Points on a hilly landscape, in no order, each with its height.
From any point a climber takes the steepest step (rise divided by distance) to one of its 2 nearest points. It stops when none of these is higher. Distance is the straight distance between rows; heights are no part of it.
j_700 h=240: 29,-14,6,-2,-2,-22,-51,25,-6,-32,40,30,27,-2,-4,-2,7,19,-34,-3,55,-7,7,11,10,14,2,-15,-16,-6
j_53 h=236: -16,8,1,-4,-15,-17,27,2,-1,16,-2,-15,-3,29,-7,12,-3,-28,-6,-5,-9,13,34,-3,1,-12,-15,16,43,-1
j_490 h=597: 0,-3,-16,-13,-3,-22,-19,-8,-20,-1,26,11,1,10,-21,22,20,19,-32,7,1,-25,-10,-3,-10,-5,-11,0,-39,4
j_971 h=279: -29,0,17,2,27,19,26,-33,11,-15,-27,38,-17,-37,12,-11,-35,23,41,33,-28,-4,-40,-31,-7,6,8,-11,-10,26
j_291 h=651: -20,15,-49,7,6,-54,4,7,3,-25,-4,2,6,41,-19,40,9,-6,-23,13,30,-1,7,11,-20,5,-11,12,14,5
j_287 h=303: -21,12,9,-34,31,-18,-4,-38,5,16,15,29,-17,0,-19,10,-11,18,-9,23,-28,-19,-15,3,0,-18,-22,6,3,11
j_323 h=729: -9,-6,-32,12,-9,-44,31,20,-13,-20,-14,-5,-4,49,3,48,27,-23,-14,-6,22,3,-4,32,-50,39,-10,-22,7,2
j_786 h=140: -28,-14,2,11,9,5,32,1,13,-8,-2,9,-25,8,-6,1,-8,-5,11,7,-26,-1,39,-30,2,-11,-4,26,7,19
j_302 h=210: 4,-22,-5,-15,-1,-15,-21,33,-7,4,14,16,-4,0,-11,3,4,-5,-19,0,27,-4,10,-7,-13,-2,-9,-16,-20,-3
j_127 h=749: -5,17,7,-25,52,7,-11,-49,-6,-12,-2,33,-10,-55,8,-10,-24,41,40,26,-26,-19,-55,-9,-6,11,-6,-10,-18,15
j_676 h=226: -3,17,16,-7,-21,-14,43,9,-16,31,-21,-23,-18,10,26,23,4,-29,8,-36,-25,18,51,8,2,-6,-7,35,19,-6
j_851 h=670: 32,-14,15,25,27,34,-50,21,57,-16,-11,-15,20,-30,21,-35,-9,9,25,21,34,20,-20,18,4,-13,12,-14,-1,-8
j_776 h=311: 5,-10,-27,20,-15,-29,-7,18,-30,-27,20,7,9,15,-3,20,33,15,-24,0,38,-16,1,-9,-24,14,14,-14,-63,5
j_618 h=169: -19,8,-6,-21,2,-14,-13,-10,45,-1,-8,2,4,1,-8,-6,-15,-3,3,35,1,6,3,2,-15,-25,-17,3,-10,-11
j_970 h=742: 20,1,27,-16,-32,2,-5,20,-15,24,-8,-39,23,6,12,-10,23,-31,-23,-7,14,8,13,8,-2,-11,-5,-11,-12,-24
j_558 h=622: 37,-19,28,23,12,56,3,2,24,13,4,12,-9,-39,16,-9,-37,14,16,3,-18,-1,-33,9,24,13,28,-20,35,3
j_27 h=92: 24,-3,-4,-2,-2,48,-2,-16,-35,20,22,-9,-9,-18,2,-15,18,12,11,-51,-18,-3,-8,5,25,5,10,0,0,-8
j_649 h=639: 12,-1,1,3,-4,16,-37,-3,-15,1,43,0,9,-9,-10,-7,15,25,-23,-4,4,-16,1,-7,19,-4,0,-5,-20,-4
j_382 h=606: 7,-9,6,0,-24,21,-18,8,24,0,7,-27,20,-15,5,-23,18,-5,-17,19,13,8,18,-2,4,-5,11,0,-25,-19
j_374 h=449: 9,-8,8,9,-19,42,19,0,13,16,-5,-18,-15,-24,23,1,6,-6,11,-10,-31,8,11,0,14,3,20,10,-2,-14
j_745 h=791: -10,8,-24,-6,-8,-47,28,29,-18,-2,-31,-4,-3,48,5,43,6,-42,-6,-13,29,10,-8,26,-43,9,-16,-23,13,-1
j_476 h=476: -6,-1,0,9,-37,19,12,-1,10,8,9,-29,-6,-2,11,-6,21,-4,-10,-1,-27,3,26,-5,15,5,10,19,-10,-13
j_569 h=324: -45,13,5,8,37,3,34,-58,2,5,-1,32,-24,15,-27,-2,-6,9,11,11,-36,-2,-6,-7,20,-10,-3,20,36,32
j_52 h=570: 34,-9,8,13,-17,49,-15,3,22,5,8,-35,27,-26,26,-18,24,-1,-6,3,17,8,-7,14,11,-5,21,-1,-14,-19
j_30 h=291: -12,3,26,-22,38,-12,-21,-24,17,0,15,28,-23,-17,-14,3,-22,39,-7,38,-36,-20,-7,-12,3,-12,-22,-2,-5,8
j_916 h=250: -8,-8,-1,-1,-35,-33,21,21,-6,4,-3,-12,-3,37,-13,10,11,-23,-24,-4,-4,15,49,3,-1,11,-7,15,25,-6
j_329 h=298: 7,-3,-12,8,-11,-22,-37,18,-15,-38,17,13,18,2,-8,5,18,26,-24,12,36,-16,5,-17,-9,2,3,-8,-59,-1
j_901 h=190: -40,19,-11,7,7,6,28,-28,50,-8,-26,14,-7,-2,10,-5,-28,-7,40,33,-2,18,-13,-8,-9,-25,1,5,3,5
j_878 h=268: 0,-8,15,-2,-45,-49,13,24,-17,-12,-19,-4,17,45,-16,18,5,-39,-33,-6,8,20,29,11,-5,29,-12,-1,48,-16
j_351 h=252: -14,6,10,-8,35,6,-36,-7,20,-19,-10,13,-6,-37,12,-6,-24,34,26,33,-11,-12,-24,-26,-7,-19,-19,-14,-28,11
j_662 h=136: -6,-3,-29,0,-35,-61,3,25,13,-20,-29,-6,12,45,-12,5,12,-26,-16,1,40,21,19,28,-29,22,4,-11,-6,-26
j_172 h=482: -14,12,-31,1,-29,-33,3,14,21,-13,-10,-28,15,29,-7,-8,16,-12,-12,16,22,15,31,2,-11,-3,7,16,-16,-15
j_858 h=411: 19,-9,22,6,-28,36,26,6,31,23,-33,-39,-1,-21,35,2,19,-26,3,1,-18,21,21,15,2,-5,20,11,-1,-22
j_136 h=415: 4,7,2,10,-37,-47,37,45,-37,1,-21,-16,-11,48,23,37,19,-29,-15,-29,1,16,27,19,-23,33,-8,2,26,-2
j_694 h=650: 18,4,-7,-21,-20,-31,-35,5,14,8,2,-10,15,9,-7,-2,11,-6,-20,12,37,1,-4,21,-26,-24,-7,-16,-45,-27
j_190 h=292: -9,0,-12,-25,30,-9,-19,-4,0,8,11,14,-8,-20,-5,1,-11,14,5,8,8,-16,-17,-8,-17,-19,-17,-5,-32,7
j_397 h=314: -37,13,6,-7,46,-23,12,-44,5,3,5,34,-19,16,-30,11,-9,14,-6,26,-29,-18,-5,-5,12,-16,-18,22,19,30
j_612 h=271: -2,37,-19,20,1,-23,37,-1,-32,9,-15,-25,-7,11,7,31,-4,-26,11,-22,19,23,32,-2,12,-15,-11,24,76,0
j_856 h=564: 5,-25,18,-26,5,-32,-40,19,39,-17,-14,20,4,-10,-25,-21,-17,2,-8,27,22,9,20,-6,-12,-4,-12,-6,-20,-20
j_629 h=721: 1,13,2,-5,-30,-49,14,40,-22,-7,-42,-12,12,49,9,30,3,-54,-10,-11,21,22,3,16,-34,14,-14,-20,18,-19
j_749 h=262: 14,-23,27,-9,30,-7,-52,25,9,-19,26,25,-3,-21,-20,-11,-21,29,-16,17,8,-7,17,-15,11,4,-13,-12,0,3
j_997 h=550: -22,43,-43,-8,-7,-11,30,-32,-18,15,-1,-34,15,23,-2,18,3,-13,9,-16,6,8,-6,11,-2,-14,-7,20,30,-2
j_539 h=687: 8,-9,13,29,9,52,-20,-4,1,-9,19,6,-16,-14,-2,-18,0,33,5,-9,-32,-8,-5,-18,39,7,15,-5,2,7
j_905 h=225: 16,-28,1,-4,-16,-18,-25,40,-10,-19,15,24,11,-1,-6,-4,13,-5,-29,-7,48,-5,20,-1,0,24,2,-22,-17,-13
j_850 h=671: 45,-27,29,32,18,50,-1,23,47,0,-15,-1,3,-42,27,-7,-35,5,18,17,5,13,-30,14,13,4,31,-13,28,7
j_408 h=357: -17,-12,-12,-10,31,-20,23,-14,-35,29,5,26,-27,17,-34,14,20,-10,-19,-15,-14,-33,-19,7,-2,1,-9,6,-2,33
j_381 h=105: 28,2,11,-4,-4,28,-20,-14,-50,31,26,-7,-4,3,-8,-12,22,6,-10,-52,-14,-6,-14,10,29,-4,-5,-19,4,-4
j_205 h=653: 9,13,22,-12,-37,-26,14,42,-39,16,-25,-22,9,37,14,19,6,-50,-18,-18,0,11,9,3,-17,2,-12,-6,8,-12
j_960 h=428: -14,-2,21,10,3,23,-11,-17,34,-11,2,9,-11,-11,-10,-8,-25,21,-2,42,-43,-8,-1,-24,6,0,-1,-8,1,0
j_72 h=162: 28,-3,-9,9,-9,16,-25,29,2,1,14,-26,17,-10,20,-19,22,-5,11,-27,59,10,10,12,2,-18,15,0,-33,-14
j_609 h=112: -5,15,-28,-1,-23,-54,7,25,10,-5,-40,-22,9,48,-8,8,0,-41,1,-7,42,29,21,25,-20,-8,-3,0,26,-20
j_111 h=697: 24,-10,-2,-31,-19,-47,-36,10,8,-10,5,21,13,12,-7,21,11,-1,-35,14,35,-4,-3,25,-25,1,-13,-22,-38,-29
j_379 h=388: -4,15,-4,15,-11,-46,41,27,-50,11,-19,-7,-16,51,7,45,15,-33,-11,-31,-9,5,12,15,-11,20,-18,5,49,13
j_195 h=641: 20,-4,4,6,-37,-21,1,15,-59,12,22,-1,0,29,4,26,37,-10,-37,-24,9,-14,-6,14,-14,20,-3,-30,-17,-7
j_974 h=790: -9,15,2,-35,30,6,-8,-42,11,12,9,22,-9,-44,6,-8,-27,22,28,22,-16,-8,-43,8,-13,-10,-9,-13,-16,-5
j_6 h=663: 6,-2,3,29,14,31,-40,-9,-21,-19,35,9,-3,-4,-11,-23,15,44,-7,-16,-17,-15,-7,-17,40,2,3,-1,-12,13
j_816 h=344: -24,-8,-3,-10,15,-20,18,-5,-17,22,10,20,-20,24,-30,13,4,-10,-18,-1,-19,-13,9,-6,-1,-10,-16,5,15,24
j_246 h=396: -1,-1,20,8,15,20,-51,3,7,-30,14,6,4,-19,-2,-12,-7,44,-4,25,-12,-15,0,-30,15,-2,-11,-8,-23,6
j_401 h=304: -29,0,-12,-18,37,1,15,-14,-10,11,1,16,-11,-19,-10,-8,-2,4,19,5,-5,-18,-18,-22,-13,-13,-8,8,-26,22
j_713 h=235: 12,1,27,11,37,20,-52,4,34,-30,-1,8,3,-46,15,-10,-41,40,24,34,-9,-2,-22,-18,7,0,-6,-23,-2,9
j_23 h=527: -26,24,-46,-6,-10,-7,36,-11,-3,7,-6,-33,-2,13,7,4,9,-1,19,-14,0,6,5,1,-17,-9,6,30,-22,-1
j_557 h=330: -12,-12,5,-25,-5,-31,1,13,0,12,4,18,-5,25,-24,18,-7,-16,-27,9,0,-3,17,0,-13,-3,-23,-8,15,1
j_390 h=219: 13,-1,33,8,21,14,-20,-12,44,-8,-6,17,-11,-50,14,-2,-51,29,15,54,-28,-2,-33,-10,3,6,6,-26,5,0
j_475 h=728: 33,-25,27,16,16,47,-15,20,49,7,-17,-14,6,-38,27,-25,-12,-7,20,16,21,20,-14,12,0,-10,15,-20,14,-8
j_513 h=349: -22,24,-38,0,16,-26,48,-33,-45,19,-7,-9,-9,27,-21,14,21,-11,4,-30,-12,-11,-6,12,8,4,-2,35,29,23
j_710 h=338: -18,-13,-23,10,-5,-23,24,25,-23,3,7,2,-19,23,-10,12,23,-2,-19,-8,-10,-12,26,-11,-6,11,0,18,-15,20
j_456 h=82: 19,9,-6,9,24,41,-42,-26,-7,-22,31,3,20,-31,0,-11,-15,44,20,-12,-7,-16,-46,-1,12,5,3,0,-12,6
j_934 h=440: -16,3,5,-24,-3,10,33,-2,8,31,-10,-7,-13,-6,11,-2,-9,-29,21,-7,-3,12,11,-4,-12,-23,-7,1,3,-6
j_387 h=88: 4,-3,5,-10,-32,-38,14,35,11,11,-46,-29,4,31,6,-5,7,-48,0,-10,24,31,40,15,-19,-10,0,8,9,-23
j_431 h=99: 21,5,15,29,16,50,-31,-13,13,-21,42,-2,27,5,9,-22,-23,46,19,-21,-15,-1,-42,27,38,18,15,4,26,18
j_342 h=46: 17,-1,-16,25,5,60,-4,-5,-5,-30,-13,8,1,-34,25,-6,-9,31,38,-23,-19,-9,-33,-22,20,18,29,11,-16,8
j_518 h=406: 11,-7,3,-20,-8,23,10,21,4,31,-9,-26,-5,-18,22,-8,5,-26,16,-23,17,14,13,5,-8,-20,1,-2,-15,-16
j_123 h=381: -18,0,10,13,20,26,-23,-11,-10,-23,0,6,-7,-15,-7,-8,1,38,5,15,-35,-25,-13,-39,11,-2,-10,0,-22,24
j_912 h=416: -29,11,3,-27,9,1,38,-24,-20,36,-1,6,-10,6,-5,3,-8,-23,15,-14,-15,1,-2,-2,-4,-15,-12,5,23,7
j_430 h=203: 34,-12,-7,11,-19,-28,-38,28,2,-25,9,13,32,-2,7,-20,21,-6,-20,-11,82,5,10,15,-3,8,22,-22,-37,-27
j_570 h=372: -11,-3,-4,-23,33,1,20,-38,-46,39,4,27,-23,2,-35,-13,16,-2,0,-27,-28,-24,-20,2,5,0,-9,1,2,21
j_582 h=189: -40,31,-34,11,15,-2,43,-28,12,-5,-10,-9,-5,6,4,13,-8,-10,29,3,10,16,8,-5,4,-20,0,31,31,9
j_454 h=150: -14,-16,-3,5,-6,-6,21,25,17,-9,-10,-6,-22,3,4,-3,1,-9,6,-1,-9,10,57,-26,-3,-4,4,28,-13,5
j_173 h=351: -15,-12,-13,20,7,1,8,12,-27,-1,7,1,-26,5,-9,-4,32,15,-10,-18,-26,-21,23,-27,14,5,5,25,-23,25
j_333 h=673: 22,13,-2,13,39,32,-30,-25,-4,-35,0,24,15,-42,15,-11,-48,48,47,3,-20,-12,-74,0,10,30,13,-14,12,20
j_671 h=187: -8,-14,31,0,37,30,14,-19,12,10,10,31,-27,-43,4,-13,-44,19,31,17,-22,-4,-19,-16,2,-2,3,-23,15,14
j_418 h=355: -4,13,7,-10,-23,1,10,-8,36,13,-24,-40,23,20,3,-6,5,-37,-7,20,1,22,12,14,-7,-20,-8,10,23,-21
j_511 h=525: 30,-21,51,-5,-32,14,2,26,-2,18,-12,-25,10,-7,11,-15,28,-27,-26,-8,-2,15,50,-1,17,2,9,3,16,-22
j_378 h=289: 8,-10,31,-20,-46,-45,-6,23,-17,-4,-19,3,25,38,-11,12,11,-39,-46,2,12,10,14,14,-10,27,-9,-20,15,-26
j_252 h=265: 16,-5,-5,6,29,0,-49,10,-25,-25,42,15,16,-8,-8,9,6,36,-6,-13,28,-19,-20,-5,4,-9,-9,3,-30,19
j_271 h=143: 25,-7,-3,14,10,11,-45,33,18,-24,27,-7,37,2,21,-27,7,5,11,-21,69,13,8,19,10,-15,12,9,-16,1
j_915 h=611: -3,27,11,-22,-27,-19,13,7,-36,25,-14,-28,19,36,4,16,0,-44,-13,-13,-3,1,-8,6,-14,-13,-20,-2,10,-8
j_657 h=312: 5,-8,23,-37,-23,-37,-20,14,5,5,-7,4,20,26,-21,11,-2,-23,-42,15,8,4,11,10,-9,-1,-25,-16,14,-23
j_895 h=479: -34,18,-30,1,7,22,39,-49,-4,-9,-18,4,-3,-1,-3,-7,4,11,29,3,-36,-14,-24,-18,-2,12,10,25,-9,11
j_248 h=278: 4,-15,24,-26,36,-20,-35,3,6,9,26,30,-23,-10,-24,6,-17,22,-22,20,-13,-17,5,-7,3,-9,-23,-9,2,2
j_66 h=78: 21,-2,-14,2,7,56,-9,-28,-15,3,19,3,3,-32,1,-18,-2,22,22,-25,-12,-12,-34,-2,15,11,12,0,-3,-4
j_385 h=596: -17,-22,-7,-15,3,-48,-18,24,24,-26,-18,30,-1,16,-27,3,-11,-2,-16,23,17,2,21,-14,-19,3,-14,0,-18,-5
j_87 h=601: 32,1,0,30,15,42,-29,8,28,-26,-2,0,31,-31,25,-10,-42,30,32,6,1,3,-67,14,14,16,26,-7,13,15
j_903 h=119: 10,5,15,-14,-17,-1,-11,-9,-47,37,16,-1,-7,25,-15,2,19,-9,-30,-27,-25,-9,-7,9,12,-7,-16,-20,1,-5
j_425 h=216: 22,-11,3,22,-15,0,-26,20,-34,-2,45,13,0,7,0,-12,34,13,-34,-26,20,-10,26,-1,33,17,15,-7,-7,2
j_288 h=180: 20,-21,-11,2,-35,-40,-18,36,5,-11,-21,1,10,9,1,-22,28,-22,-17,-8,64,13,22,20,-18,16,24,-27,-42,-36
j_849 h=293: -42,9,1,-12,39,6,26,-39,1,-1,-11,29,-14,-19,-7,-8,-14,16,30,21,-24,-13,-24,-24,-5,-7,-6,10,-11,29
j_45 h=288: -20,27,-33,12,18,-33,31,-8,-18,3,-5,-4,-4,17,-9,33,-2,-22,1,-7,25,11,18,-1,6,-16,-13,19,62,14
j_624 h=605: 16,-31,43,-13,-13,8,-12,0,41,2,-14,-17,21,-12,-17,-30,5,-14,-29,37,2,18,30,0,1,-1,3,-5,12,-26
j_182 h=636: 40,3,-8,23,16,36,-15,-6,6,-21,-4,23,21,-34,16,-11,-57,34,34,2,-14,-8,-78,11,21,35,37,-10,28,17
j_740 h=452: 12,-4,13,0,-51,-42,25,44,-31,10,-11,-15,-8,21,23,15,27,-20,-24,-22,-1,14,53,14,-5,32,2,13,2,-13
j_907 h=541: 22,2,-3,19,-12,49,-27,-14,16,-10,20,-23,25,-27,14,-13,9,24,1,8,6,-5,-28,4,14,-1,14,-4,-27,-11
j_140 h=775: 14,4,14,-18,31,26,-21,-21,19,14,15,9,-1,-53,12,-10,-35,22,25,17,-8,-3,-48,11,-1,-3,-5,-25,5,-6
j_55 h=90: 21,13,16,21,25,33,-55,-14,7,-33,45,0,30,-7,7,-10,-21,57,11,-3,-5,-9,-33,12,31,7,1,1,6,15
j_424 h=157: -6,-27,-19,3,-45,-57,2,33,9,-30,-26,12,10,22,-10,-11,21,-17,-24,-1,46,19,23,13,-20,43,21,-19,-30,-30
j_981 h=139: 2,-29,15,3,6,17,-6,31,8,-1,12,9,-17,-16,-7,-16,-6,-2,1,-3,1,2,37,-26,8,-4,-1,-2,-1,3
j_336 h=503: -29,29,-48,5,-10,-25,9,-3,21,-9,-12,-29,5,27,-3,2,2,-9,9,11,16,12,14,-1,-14,-20,-2,21,-13,-5
j_449 h=254: 23,1,10,12,16,1,-59,15,-10,-31,60,16,35,6,0,-8,-1,35,-14,-11,39,-9,-4,9,23,1,0,2,-6,13
j_718 h=327: -30,-1,-34,15,21,-32,35,11,-19,-5,-12,-2,-15,23,-17,20,22,-8,-6,-5,-6,-21,3,-13,-9,5,3,33,-15,38
j_743 h=366: -15,-2,-9,21,11,34,3,-11,-26,-18,-5,0,-20,-12,-3,-11,18,28,11,-17,-39,-24,-2,-37,21,8,9,19,-29,22
j_285 h=144: 0,4,22,-25,-18,12,-8,-10,6,29,9,-16,10,3,-5,-4,-1,-9,-21,9,-18,-3,0,5,0,-15,-16,-12,6,-17
j_881 h=469: -14,-3,5,-15,-1,33,51,-17,22,25,-21,10,-22,-27,29,-2,-19,-21,39,-8,-16,13,-2,0,-4,-12,12,5,3,-4
j_253 h=412: 2,-14,29,10,1,23,-34,1,27,-12,18,6,-5,-14,-14,-20,-9,25,-16,31,-24,-8,17,-22,22,2,-2,-11,-1,-3
j_313 h=555: -22,24,-44,-11,0,-28,24,-21,-23,14,7,-17,8,29,-18,25,10,-4,-8,-13,6,-9,-13,12,-18,-8,-11,16,-1,9
j_773 h=495: -15,7,-22,3,-24,5,3,1,-5,0,18,-26,3,8,-1,-5,20,8,-12,4,-10,-7,15,-12,3,-1,5,18,-33,-4
j_352 h=244: 27,-26,30,-22,12,-10,-48,33,11,-4,23,16,12,-16,-13,-11,-16,5,-22,6,37,0,15,6,5,4,-14,-22,9,-11
j_347 h=685: 18,-5,9,-12,-42,-22,2,33,-37,16,4,-17,14,20,10,11,22,-30,-32,-12,20,1,14,11,-13,9,-3,-19,-13,-18
j_461 h=126: 14,0,3,21,16,34,-45,19,24,-33,23,-11,34,-9,23,-24,-12,22,22,-9,35,8,-12,10,15,-7,10,7,-8,11
j_796 h=637: -2,-20,10,-5,-27,-6,-8,11,40,-7,-13,-18,20,4,-10,-24,8,-17,-19,25,11,16,36,-3,-2,-1,4,9,-9,-22
j_105 h=569: 33,-31,56,-10,-11,15,-19,18,13,7,0,-12,26,-17,-9,-29,12,-13,-31,13,18,13,34,2,16,7,5,-12,21,-21
j_679 h=367: -15,23,-17,5,-2,-32,42,-6,-53,27,-12,-12,-14,42,-4,28,16,-23,-4,-37,-15,2,1,13,2,4,-12,22,43,21
j_96 h=616: -6,9,-10,-6,-1,2,-29,-24,-6,-8,28,3,6,-4,-15,3,9,33,-19,15,-18,-24,-11,-12,3,-10,-10,5,-41,-1
j_867 h=249: -6,37,-4,4,-10,-22,48,0,-24,19,-22,-31,-13,18,22,31,-1,-22,16,-37,-12,23,40,11,7,-10,-7,41,52,-1
j_812 h=393: -20,9,8,-36,22,9,39,-56,-37,39,-6,24,-19,4,-17,-15,6,-11,16,-20,-30,-4,-19,5,4,1,-8,0,27,10
j_120 h=532: 13,-20,16,-9,12,-1,-50,18,46,-8,-8,0,8,-27,-8,-35,-11,3,3,28,26,10,12,-3,-4,-14,-2,-15,-18,-18
j_780 h=684: -14,2,-45,25,9,-48,27,16,-11,-24,-8,2,-6,44,-14,51,25,-16,-23,4,17,-6,-2,22,-29,32,-8,1,26,19
j_169 h=316: -41,8,-25,-2,25,-11,21,-13,-7,-4,-6,2,-8,11,-14,5,7,2,3,5,-13,-19,-5,-21,-7,-9,-10,26,-20,28
j_345 h=277: 15,-4,-9,-15,38,-20,-46,7,-15,-14,22,24,2,-22,-7,16,-2,35,-4,1,18,-26,-24,-7,-15,-17,-19,0,-44,15
j_698 h=163: -26,7,-26,14,-8,-23,42,17,5,-4,-11,-20,-18,20,7,17,11,-8,11,-11,-12,11,52,-12,-3,-2,4,47,1,11
j_263 h=131: -26,-15,18,14,23,16,16,-13,5,-2,3,21,-30,-6,-14,-7,-12,14,8,9,-40,-12,16,-34,10,-10,-4,6,2,24
j_360 h=221: -12,12,13,-2,-15,1,46,-14,17,16,-16,-17,-7,11,12,13,-19,-40,18,-6,-11,27,36,2,0,-22,-6,23,50,-2
j_208 h=227: 4,-16,9,13,-21,0,-11,18,-21,12,29,6,-21,11,-9,-14,29,6,-30,-18,-15,-2,37,-9,31,7,5,-2,-3,0
j_621 h=501: -5,-6,22,-14,3,36,56,-36,-1,29,-13,30,-28,-25,13,-6,-18,-13,33,-16,-35,10,-7,-3,7,3,14,-4,23,0
j_396 h=68: 4,0,-19,0,18,46,5,-41,-23,-8,-1,20,-10,-31,-4,-22,2,26,29,-14,-34,-23,-34,-21,6,19,11,5,-14,6
j_765 h=686: 10,-2,1,-14,-32,-16,-13,17,14,14,-16,-32,20,13,-1,-19,22,-25,-19,10,33,12,14,18,-19,-18,0,-10,-28,-30
j_455 h=602: 23,0,4,19,-46,-29,23,25,-58,-4,11,-7,-2,30,25,37,45,-16,-29,-23,16,-7,-1,23,-36,40,5,-39,-20,-10
j_325 h=462: -33,18,-11,7,2,26,17,-51,13,-13,-15,18,-7,-2,-6,-1,-12,25,14,24,-54,-14,-34,-20,8,8,5,8,-1,11
j_280 h=156: -4,7,5,-20,-7,19,-6,-20,34,19,1,-15,5,-15,2,-7,-10,-5,1,27,-11,0,-14,7,-10,-18,-6,-11,-8,-14
j_20 h=577: -5,5,-26,-8,-5,-30,7,-23,-37,12,19,2,-1,26,-26,30,24,3,-27,-8,-7,-23,-20,13,-18,-2,-10,2,-19,8
j_606 h=350: -8,5,-41,-2,-14,-30,22,23,-17,7,-5,-19,-10,21,0,13,16,-10,2,-17,24,1,6,9,-31,-7,5,1,-40,-4
j_178 h=445: -15,4,10,15,-6,26,14,-30,31,-4,-14,23,-10,-18,3,0,-36,21,10,43,-48,-8,-36,-18,9,5,15,-8,5,7
j_124 h=204: -26,17,-3,9,-1,11,50,-29,38,4,-17,1,-7,4,17,8,-24,-27,34,14,2,27,9,1,-1,-25,3,15,38,-1
j_84 h=183: 35,-2,-5,8,-30,-9,-17,30,-22,-3,23,-14,25,-3,20,-4,32,-11,-18,-24,62,5,17,11,-3,-1,19,-13,-33,-18
j_736 h=264: -22,4,-1,6,16,25,-1,-10,23,-18,-24,13,-9,-33,16,-10,-24,16,37,27,-17,-3,-26,-30,-8,-11,-1,-11,-28,11
j_787 h=380: 9,-2,29,-5,-19,22,26,-1,32,27,-39,-38,12,-2,24,-7,7,-40,1,16,-8,23,7,11,-10,-22,4,-1,15,-20
j_840 h=111: 26,-4,18,24,12,56,-26,14,25,-15,33,-13,22,-11,22,-19,-10,20,13,-12,9,5,-14,19,32,6,17,9,22,10
j_760 h=536: 18,-11,21,1,2,54,26,-25,-1,29,-6,17,-26,-34,10,-10,-19,3,24,-19,-37,2,-21,-1,18,10,19,-14,27,-6
j_651 h=171: 10,-13,20,8,36,43,-14,8,12,7,25,12,-13,-36,3,-11,-34,17,27,-4,-3,-2,-10,-13,16,-2,2,-12,20,11
j_623 h=154: 19,-23,19,2,16,34,-21,30,20,-2,23,0,0,-26,7,-18,-16,3,9,-6,20,6,13,-4,11,-9,1,-6,10,2
j_254 h=329: 1,-8,-36,4,-23,-40,6,24,-16,-11,3,-4,3,27,-2,26,25,-9,-19,-4,35,-4,-1,16,-40,9,5,-20,-47,-7
j_305 h=625: 36,-10,9,41,22,44,-33,17,52,-23,-8,-12,32,-25,32,-20,-21,17,26,15,21,15,-49,26,11,0,26,-6,9,9
j_384 h=502: -24,25,-41,-9,-6,13,49,-36,-7,8,-13,-18,-5,1,7,2,11,-2,29,-17,-26,2,-2,0,-5,7,12,37,-3,-3
j_808 h=308: -8,27,-20,-6,2,-38,6,-4,-1,-1,-14,-8,15,24,-12,31,-13,-33,-7,5,38,20,17,5,1,-25,-23,2,61,-9
j_429 h=177: -30,22,-33,14,17,-15,56,-14,-6,0,-11,-14,-20,12,6,22,4,-8,27,-17,-10,11,30,-3,5,-6,4,52,28,21
j_673 h=578: -13,33,-16,-18,-22,-12,22,-12,-10,24,-13,-40,16,24,4,11,3,-31,2,-11,5,9,-3,12,-14,-22,-13,9,13,-13
j_395 h=752: 17,-17,-3,-13,-26,-41,-19,2,-12,-20,19,30,7,25,-8,44,28,5,-49,9,19,-18,-6,24,-29,27,-11,-27,-28,-18
j_636 h=516: 3,5,-21,10,-22,35,-3,-15,-6,-1,16,-26,13,-18,6,-9,14,16,7,-7,-10,-6,-9,-9,2,2,15,9,-42,-12
j_155 h=237: -12,-17,10,7,-22,-13,6,8,-8,13,12,5,-21,27,-26,-5,12,-7,-27,0,-28,1,42,-10,15,3,-6,3,16,3
j_83 h=70: 5,-16,18,-24,-17,-19,6,32,13,22,-32,-12,-1,11,-1,-9,-1,-50,0,-2,24,19,28,3,-19,-18,-9,-9,3,-18
j_214 h=202: 7,-1,31,8,30,17,5,-27,18,6,1,39,-21,-56,6,-3,-61,29,29,38,-31,-4,-47,-8,8,16,19,-32,13,13
j_483 h=579: 32,-9,5,12,9,54,5,-22,-2,13,0,30,-18,-33,1,-18,-32,26,25,-11,-31,-6,-50,5,32,29,32,-25,32,1
j_633 h=374: 0,3,-19,-18,-16,-7,21,22,-12,29,-7,-27,-9,3,14,5,14,-21,9,-27,16,7,16,5,-19,-14,3,6,-30,-8
j_282 h=336: -38,20,-25,5,32,-11,41,-48,-17,12,-4,11,-14,20,-27,1,14,-3,10,-5,-20,-13,-8,-5,17,-4,-3,36,26,31
j_707 h=623: -23,-9,-27,-5,8,-57,-6,14,17,-34,-18,25,2,36,-26,29,2,-6,-22,21,20,-3,10,2,-25,11,-12,7,-3,3
j_554 h=723: 15,-11,7,30,14,60,3,-8,1,-4,1,19,-31,-28,10,-11,-11,27,23,-29,-41,-4,-6,-18,40,18,25,3,12,9
j_615 h=490: 25,-13,32,-4,-47,-17,6,35,-22,14,-3,-17,9,6,16,-12,34,-24,-33,-15,7,8,55,6,16,20,10,3,5,-19
j_213 h=132: -5,7,22,-20,-2,12,-8,-30,-12,36,16,2,-14,8,-20,-6,-2,3,-17,-2,-37,-5,-7,5,14,-12,-15,-16,15,-6
j_153 h=331: -8,34,-3,-2,-11,-12,10,-13,18,8,-19,-34,24,22,-2,14,-9,-41,0,11,19,28,18,8,4,-26,-17,12,58,-13
j_781 h=57: 7,2,-10,13,30,53,-12,-21,-25,-35,-17,16,4,-36,14,-18,-8,40,42,-20,-20,-23,-44,-31,9,19,9,3,-10,27
j_459 h=709: 4,9,13,6,54,26,-22,-34,-13,-22,2,34,-11,-48,4,-12,-35,49,39,9,-30,-18,-55,-12,10,23,3,-20,8,25
j_563 h=179: -26,7,-2,6,1,3,-10,-9,61,-11,-30,0,-4,-7,5,-20,-18,-5,25,43,-3,11,-4,-8,-17,-29,-2,-2,-15,-9

Where does a climber stop that starts at each point below?
j_169 => j_23
j_749 => j_796
j_676 => j_796

Call two points neighbours if one is among the 2 nearest of the other. Go from one point of each pair to the other, from neighbour to neighbour, staying as high as possible. Name the lowest point that can't be avoided.
j_430, j_974 => j_66
j_395, j_970 => j_694
j_475, j_974 => j_87
j_23, j_796 => j_172
